A landscape with many valleys, sampled at points; each row gives a point and its height.
From any point a ball rolls to the lowest of the 3 points nearest to it. It stops when none of these is lower. Distance is the straight distance between rows; heights are no part of it.
Q820 h=13.2: [-11   8 -13 -34 -32 -14  16 -28  22 -13 -20  21 -20   5   7 -12  -2  19
  12   0 -10]
Q957 h=68.6: [ -2  -2  28  25  51  -3   1  26  -4  -2  43 -46  -5 -11  -7  12  11 -15
   2 -23 -10]
Q343 h=11.4: [ 14 -12   9   7  29 -15  -2  15   3   6  22 -25 -16  -6 -12  17  17   0
   1 -11  -5]
Q749 h=11.7: [-14   4 -14  -1 -24  16   0   4 -12  -1 -10  34  30  -4  24 -13  -8 -21
   0  16  26]
Q869 h=15.1: [-10   3  18 -30   4 -17 -13   2  19  -5 -15  -7 -47   8  -1  -4   6  25
 -11  -6 -31]
Q475 h=9.7: [  4  -5  13  20  31   2  -7  15  -6  13  18 -17  16  -7  -8   9   0 -19
  -3 -17 -15]
Q797 h=33.6: [ 14  -4   0   1  -6   2   2 -10   5   5  -4  -6   2   5 -16  14   2  -6
  -2  -1   5]
Q932 h=20.9: [  4   3   2   2  -7  14   0  -7  -1   5  -4   3  15   3  -9  10  -4 -16
  -6   2   9]
Q821 h=13.4: [  8 -10   8   2  30 -20  -5  18   9   2  25 -24 -32  -3 -10  13  16  19
  -1  -5  -8]
Q886 h=12.1: [ 15 -11   3   5  19 -15  -2   9   8   7  11 -21 -17  -4 -13  14  15   7
   2  -8  -7]
Q634 h=27.2: [ -3   9  10  19  21  11 -12   4 -13  14   4  -3  31  -4  -5   1 -10 -15
  -4   2  -5]
Q668 h=8.1: [  0   8   2 -24  -7 -12  -2 -11  23  -5 -17  -1 -27   9  -8  -7   6  28
   6   1 -15]
Q759 h=13.0: [  9  -2   8   9   9   7  -4   1  -3  11   3  -8  12   0 -12  14   1 -17
  -4  -4  -2]
Q884 h=10.1: [ 10 -10  14  15  36  -9  -2  18   1   8  27 -31  -5  -9  -8  14  14 -12
   2 -20  -7]
Q186 h=12.3: [ -3  -3 -16  -6 -31  17   9 -10  -5  -5  -6  24  12   5   6   1  -7 -15
  -7   5  21]
Q359 h=9.6: [-12   9 -12   8 -19  10  -2   9 -20  -2 -13  33  36  -7  30 -25 -11 -17
  13  19  28]
Q674 h=14.4: [ -6   9   2   5  -7  19  -2  -2  -7   4  -4  10  25   2   2   0  -9 -20
  -6   7  15]
Q912 h=17.3: [  4  -5   6 -14  17 -17  -8  11  16   1   2 -13 -38   3 -10  -1  14  30
  -3  -1 -19]
Q304 h=8.7: [ -8   3 -20 -26 -36  -8  18 -26  17 -13 -17  22 -16   5   7 -13  -4  19
  12   2  -5]
Q534 h=25.1: [ -3   7  11  26  32  10 -13   9 -17  15  10  -6  35  -4  -4  -5 -10 -10
  -2   1 -11]
Q727 h=20.8: [ 14  -6   3   3   2  -1   1  -4   4   7  -2 -12   3   1 -15  15   4  -7
  -3  -4  -1]
Q952 h=17.7: [ 15  -8   2  -5  12 -15  -3   2  12   4   2 -15 -21   3 -16   8  12  19
   2  -2  -9]
Q214 h=17.4: [ -9  -2  20 -27  10 -17 -15   9  16  -5  -6 -12 -54   6   1  -3   7  24
 -15 -11 -35]
Q716 h=6.8: [ -4  14  -4  32  -3  10  -2   5 -31 -10 -10  10  49  -7  23 -29 -16   0
  16  17  29]
Q254 h=7.3: [ 12  -7   8  10  16  -1  -6   6   1  13   7 -15   7  -3 -14  16   5 -13
  -4 -10  -7]
Q778 h=27.0: [ 17  -8  -1  -1   5 -11   0  -1   9   6  -1 -14 -12   3 -18  11   9   7
   2  -1  -4]
Q953 h=12.4: [  2  -7  16  21  43   0  -3  19  -6   9  30 -27  10  -9  -5   8   8 -18
  -1 -24 -15]
Q59 h=18.8: [-12  -2  21 -25  17 -18 -16  10  11  -5  -1 -16 -64   3   5   0   7  22
 -21 -13 -37]
Q145 h=11.9: [ -9  10  15 -33  -6 -15  -7  -5  24  -6 -20   0 -38   9  -2  -5   7  24
  -2  -3 -26]
Q769 h=5.6: [ -9  15  -8  20  -8  10  -4   5 -26  -4 -11  22  44  -8  25 -26 -14  -8
  17  18  28]
Q871 h=18.5: [  9  -2  -2 -12   0 -12   0  -9  18   0  -8  -7 -22   6 -15   1   9  25
   4   1 -11]
Q740 h=7.2: [-13  13  -6   5 -14  18  -2   1 -12   1  -7  25  32  -2  17 -11 -11 -18
   4  14  24]
Q628 h=16.3: [  2  -7   9  -4  34 -19  -9  22  12  -3  28 -25 -46  -3  -7   8  17  27
 -10  -2 -13]
Q263 h=12.6: [-10  18   4  22   8  15  -8   1 -21   4  -5  10  42  -3  12 -15 -15  -7
   8  19  16]
Q220 h=19.6: [  2   0   7 -20  11 -16  -9   4  19   0  -7  -8 -37   5  -8  -4   9  31
  -5  -1 -25]
Q130 h=6.4: [-13  14  -7  12  -9  14  -5   5 -20  -1 -10  24  37  -5  24 -19 -13 -14
  10  18  26]
Q622 h=17.5: [  0   7   9  13  11  15  -7   3  -7  14   0  -2  24  -1  -7   6  -4 -18
  -7  -1   0]
Q847 h=9.0: [ -2  -3  21  24  45   0  -1  21  -5   4  38 -33   5 -10  -7   9   7 -17
  -1 -24 -14]
Q927 h=14.6: [  5  -5 -18  -9 -32   6  17 -21   3  -9  -9  13  -3   6  -2   1  -3   4
   0   0  12]
Q126 h=13.7: [ -3 -12 -32 -17 -52  -3  23 -27   1 -11 -19  32 -10   4  15 -12 -10   9
   8   4  -1]
Q487 h=4.5: [ -2 -21 -34 -14 -60   4  20 -20  -8 -10 -23  36  -4   5  17 -12 -11   3
   3   7   5]
Q293 h=21.8: [ -7  -5 -29 -24 -46  -6  22 -31  10 -14 -19  27 -13   3  14 -14  -8  15
  13   4  -4]
Q175 h=25.9: [ -5 -11 -24  -7 -44  15  11  -7  -8  -6 -11  34  13   5  14  -5  -7 -13
  -6   9  19]
Q368 h=11.8: [ -9  18   5  15   6  17  -8   2 -16   4  -5  11  39  -2   8 -10 -15 -11
   3  14  12]
Q812 h=5.4: [ -7  11  -3 -29 -19 -11   6 -19  23 -10 -19   8 -22   9  -2  -9   1  26
   8   1 -13]
Q673 h=4.4: [ -3   7   8   9   4  15  -6  -1  -6  10  -4   1  26   0  -5   6  -8 -19
  -7   2   2]
Q303 h=8.2: [ 10  -5  11  13  22  -1  -5   9  -1  14  10 -17   7  -6 -12  16   5 -16
  -4 -14  -8]
Q814 h=12.0: [ -2   5  -3   1 -16  18   2  -6  -5   1  -4  13  21   2   2   5  -7 -20
  -8   7  18]
Q972 h=12.8: [ -3  -1  16  26  43   4  -8  18 -10  10  28 -22  19  -9  -7   0   1 -16
  -4 -18 -18]
Q572 h=30.5: [ 14  -2  -5  -5  -9  -5   6 -12   8  -1  -8  -6  -8   4 -16   9   4   9
   5   1   1]
Q331 h=26.1: [  7  -1   3   5  -5   8   0  -5  -1   6  -4  -3  11   3 -12  11  -1 -14
  -4  -1   6]
Q243 h=23.3: [  1 -11 -26 -10 -42   9  18 -19  -3 -12 -11  26   0   5   6  -2  -6   0
  -2   5  12]
Q458 h=8.4: [  5   5  -6 -18 -16 -10   8 -18  19  -7 -13   2 -18   8  -9  -3   2  22
   7   4  -6]
Q855 h=19.7: [  9  -1 -12 -10 -24  -1  13 -22  10  -9 -10   4  -9   8  -8   2  -2  12
   4   2   8]
Q638 h=20.4: [-14  -3  27 -33   9 -24 -16   6   8  -9  -4 -18 -72   2   8   6   7  12
 -23 -16 -38]
Q730 h=14.5: [-10   4 -22 -28 -41  -9  20 -29  15 -11 -19  27 -17   4  10 -14  -5  17
  14   2  -7]
Q114 h=14.7: [ 10 -11   3  -5  23 -19  -6  14  12   2  11 -19 -31  -1 -11   9  14  23
  -1  -3 -11]
Q736 h=21.3: [-10  -3 -17  -5 -32  17   4   1  -9  -2  -9  36  23   1  18  -6  -6 -18
  -7  12  24]
Q687 h=12.7: [ -1   3  14  21  27   9  -9  10  -9  15  13  -9  23  -5  -8   4  -5 -19
  -6  -8 -13]
Q684 h=15.0: [ -1  -2 -24 -20 -38  -3  20 -28  10 -14 -13  18 -14   6   3 -10  -6  16
   9   1   1]
Q127 h=18.4: [  1   3 -17 -18 -27  -5  15 -27  15 -13 -14  12 -15   6  -3  -6  -2  18
   9   3   1]
Q150 h=9.9: [ -5   4  -7  -1 -22  18   4  -5  -6  -1  -7  22  23   2   8   0  -8 -19
  -8   8  22]
Q928 h=38.3: [ -6  17   6  27  20  11 -12   3 -24  10  -1   1  44  -3   7 -13 -16  -3
   5  16   8]
Q47 h=19.5: [  0  -6   8 -10  27 -16 -10  18  15   0  12 -18 -47   1  -7   1  12  32
  -9  -4 -22]
Q960 h=34.1: [ 10  -1  -6  -1 -16   8   6 -15   3  -3  -7   3   6   6 -10  10   0  -6
  -3   1  12]
Q117 h=32.4: [  6  -6  17  14  42 -14  -1  23   2   0  36 -41 -18 -11  -6  19  21  -3
   1 -15  -2]
Q908 h=14.8: [  6  -8  13   8  38 -18  -2  23   5   1  35 -33 -27  -7  -8  18  20   6
  -1  -9  -2]
Q209 h=19.4: [ -7  -3  16 -21  22 -16 -15  15  12  -4   6 -17 -60   1   2  -3   9  26
 -20 -10 -33]
Q156 h=7.7: [ -3   9  -9  35  -7   9  -1   9 -37 -15 -12  12  52  -8  26 -32 -16   0
  19  15  33]
Q161 h=8.9: [-11  18   3  17   2  16  -8   1 -18   4  -7  13  39  -1  11 -12 -14 -12
   4  17  17]
Q33 h=12.2: [ 11 -12  10   7  34 -17  -1  20   5   4  29 -29 -22  -7  -9  18  20   7
   1 -10  -4]
Q800 h=26.9: [ 10  -2  -7  -5 -16   1   8 -15   9  -3  -8  -2  -6   7 -13  10   1   5
   2   2   8]
Q849 h=8.8: [  8  -8  13  16  30  -3  -4  14  -4  11  21 -23   4  -8 -10  14   8 -16
  -3 -19 -12]
Q550 h=63.8: [  5  -4  23  18  48  -8   2  25  -2  -1  41 -47 -13  -9  -6  17  18 -10
   4 -19  -3]
Q442 h=9.2: [ -6  11  11  21  22  12 -12   5 -15  14   3  -1  37  -3  -1  -3 -14 -12
  -3   6  -3]
Q61 h=6.3: [-10  17  -3  17  -3  12  -6   3 -24  -2  -8  17  41  -5  22 -20 -16  -8
  13  19  25]
Q371 h=31.7: [-11  -6 -20  -5 -37  14   2   5 -12  -2 -13  40  25   0  27 -11  -6 -21
  -2  18  24]
Q506 h=21.7: [ -3 -17 -30  -9 -51  14  14  -9  -8  -9 -14  37   7   6  15  -6  -9  -8
  -4  10  15]
Q955 h=8.0: [-10   8  -8   1 -17  17  -1   0 -11   1  -7  25  30  -1  15  -5  -9 -21
  -1  11  23]
Q65 h=16.2: [ 10   1  -5 -10  -9  -9   4 -13  16  -5 -10  -6 -16   7 -14   1   6  18
   4   2  -3]
Q453 h=10.7: [ 15  -8   5   7  10  -5  -2   1   3   8   2 -15   1  -1 -16  17   6  -9
  -1  -8  -3]
Q782 h=4.8: [  2  -3 -13  -3 -30  12  12 -14  -1  -5  -6  15   6   6   0   3  -6 -11
  -5   4  17]

Where does a ball stop that starts at each point below?
Q912 -> Q254
Q908 -> Q254
Q814 -> Q769
Q736 -> Q769
Q117 -> Q254
Q371 -> Q769
Q47 -> Q254
Q638 -> Q812
Q59 -> Q812
